Each scene shows the same named points in several views. A view is turned or mirrored, and shifted as a whole, has a little noise and may leave points out.

Scene 1
View 1
vusa: [  3  -7 -23 -12 -27  -3   7 -48  11  -7 -33  -8  16 -36   7  33  12]
Pul: [ -3   0  15   1  -4   8  22  -8 -10  11  27 -20  -4   1   8   3 -12]
nem: [  2  -6 -19  10   3   8  29   2  -4  17  14  20 -38  15  -1 -25   7]
rodi: [ 21  13 -28   4  -4  13   2 -26  -9  24  -1   8 -19   6   4  -5   6]
zakug: [ -1  -6  -3  -6 -20  -1  17 -36   5  -3  -7 -14  16 -26   7  24  -1]
farel: [ 16  27  18  -7   3  25 -19 -26 -29  37  31 -53  18   4  12  22 -29]
duz: [ -5 -12   4   3  -6   4  31  -6   1   7  20  -6 -11   0   3  -5  -4]
vodi: [ -8  -7   6 -10 -22  -2  23 -34   6 -11  -5 -25  23 -31   4  29  -3]
Setal: [ -4  -1   8 -11 -14   3  11 -34   1   2   4 -28  20 -24  10  27  -8]
pabu: [ -4   0  31  -3  -1  10  18  -6 -15  20  43 -42  13   0  10  13 -25]
pov: [ -4  -5   0   3  -6   6  24 -11  -1  11  17  -2 -15   0   5  -2  -3]
Vege: [  3   5  15  -2  -1  16  10 -10 -16  20  33 -27   4   1   7   7 -17]
View 2
rodi: [-10   8  -1  -8   9 -36  -8  26  22 -12 -14 -19 -16   6  -4  -9 -19]
zakug: [-30  -4   6 -29 -16   0  11   8   0  -1   5  20 -25  13  12  15 -11]
vusa: [-34  -6   5 -32 -17   3  16   9  -1   8   5  13 -29  16  16  23  -6]
Setal: [-38 -19   2 -35 -26   2  23   9 -22  12  33  29 -28   8  19  11 -10]
pov: [ -9   2  10 -11   1 -22   1  11  17 -16  -1  31  -6  17  -9 -17 -20]
farel: [ -6 -18   2 -11 -11 -47  17  36 -27   0  53   5 -15 -25   2 -40 -30]
nem: [ -4  16  10   0  18 -35 -14  19  45 -34 -27  20  -2  26 -20 -17 -20]
vodi: [-30 -14   6 -32 -20   2  15   8  -8   4  18  32 -24  16  14  15  -8]
Pul: [-14  -2   9 -12  -2 -18   4  16  13 -15   6  29 -10  18  -5 -15 -19]
Vege: [ -5 -12   9  -8  -4 -34   6  21  -2 -11  30  26  -8  -1  -5 -32 -26]
pabu: [ -9 -16   9  -6 -10 -27  12  17 -11 -10  44  50  -3   0  -9 -35 -25]
View 3
Pul: [ 12  10  14   7   4   3  -8  11  -5   1   0   2  25  -3  -3  12 -19]
zakug: [-22  11  -3  25  24  -2 -31  -4   4  11 -28 -26  26  11   9  -6 -14]
vusa: [-32  10 -10  31  27  -2 -33  -9   5  13 -34 -33  20  14  15  -9 -12]
nem: [ 11  16   9  15  -1  -4  -3   4  21 -11 -46  14  23 -22 -15 -26 -20]
duz: [  7   2  11  10   0   3 -14   6   9  -5 -24   6  27  -8  -9  -1 -25]
Setal: [-17  12  -2  20  23   0 -26  -4  -9  11  -4 -25  21  16  12   8 -13]
pov: [  8   7  14  11   2  -1  -9   9   6  -5 -22   2  27  -6 -10  -4 -22]
rodi: [ 11  37  -1  17  11  -6   9  -5  15 -11 -31   5  10 -16  -6 -29  -2]
vodi: [-27   3  -5  26  23  -1 -38  -5   3  12 -18 -31  29  15  13   4 -18]
pabu: [ 10   8  17   1  12   4 -10  10 -20   4  25  -3  25   8  -2  32 -15]
Vege: [ 16   4  18   3   4   3 -10  12 -16   1  19   4  25   3  -5  27 -22]
View 4
nem: [-33 -33  22  -4  23  32   3 -18 -43 -26 -45   8   0   4 -14  -7 -13]
pov: [-21 -13   9  29   7  23   1 -13 -23 -15 -19  17  -4   1  -2  -4  -8]
Pul: [-17 -11  -3  41   5  15   6 -13 -11  -5 -27  27  -4   3   9  -2   1]
farel: [ 22   4 -16  47   3  19   2 -15  17  29 -32  45   1 -31  25  -7  31]
Vege: [ -8 -10  -5  42   5  15   5 -15  -3   5 -31  33  -3  -4  12  -6  13]
Setal: [ 11  11  -8  51  -5  19   3 -10  -8   0  18  22 -10 -12   4   0  -7]
zakug: [  8  10   3  41   1  24   3  -3 -24 -11  24   9  -9  -8  -7   1 -12]
vodi: [  7  14  -5  53  -4  19   2  -6 -18 -14  31  15 -13  -7  -4   5 -14]
duz: [-26 -16   7  30   6  19   2 -15 -24 -15 -18  20  -8   6   5  -2 -10]
rodi: [  7 -12  14   0  25  41   1 -16 -26  -5 -29  10  -1 -22 -14  -8   1]

In a view up to two points have been moved. Name them for each view, in the order of its rows, or write none.
view 1 -> vusa
view 2 -> Setal, Pul
view 3 -> nem, Vege
view 4 -> none
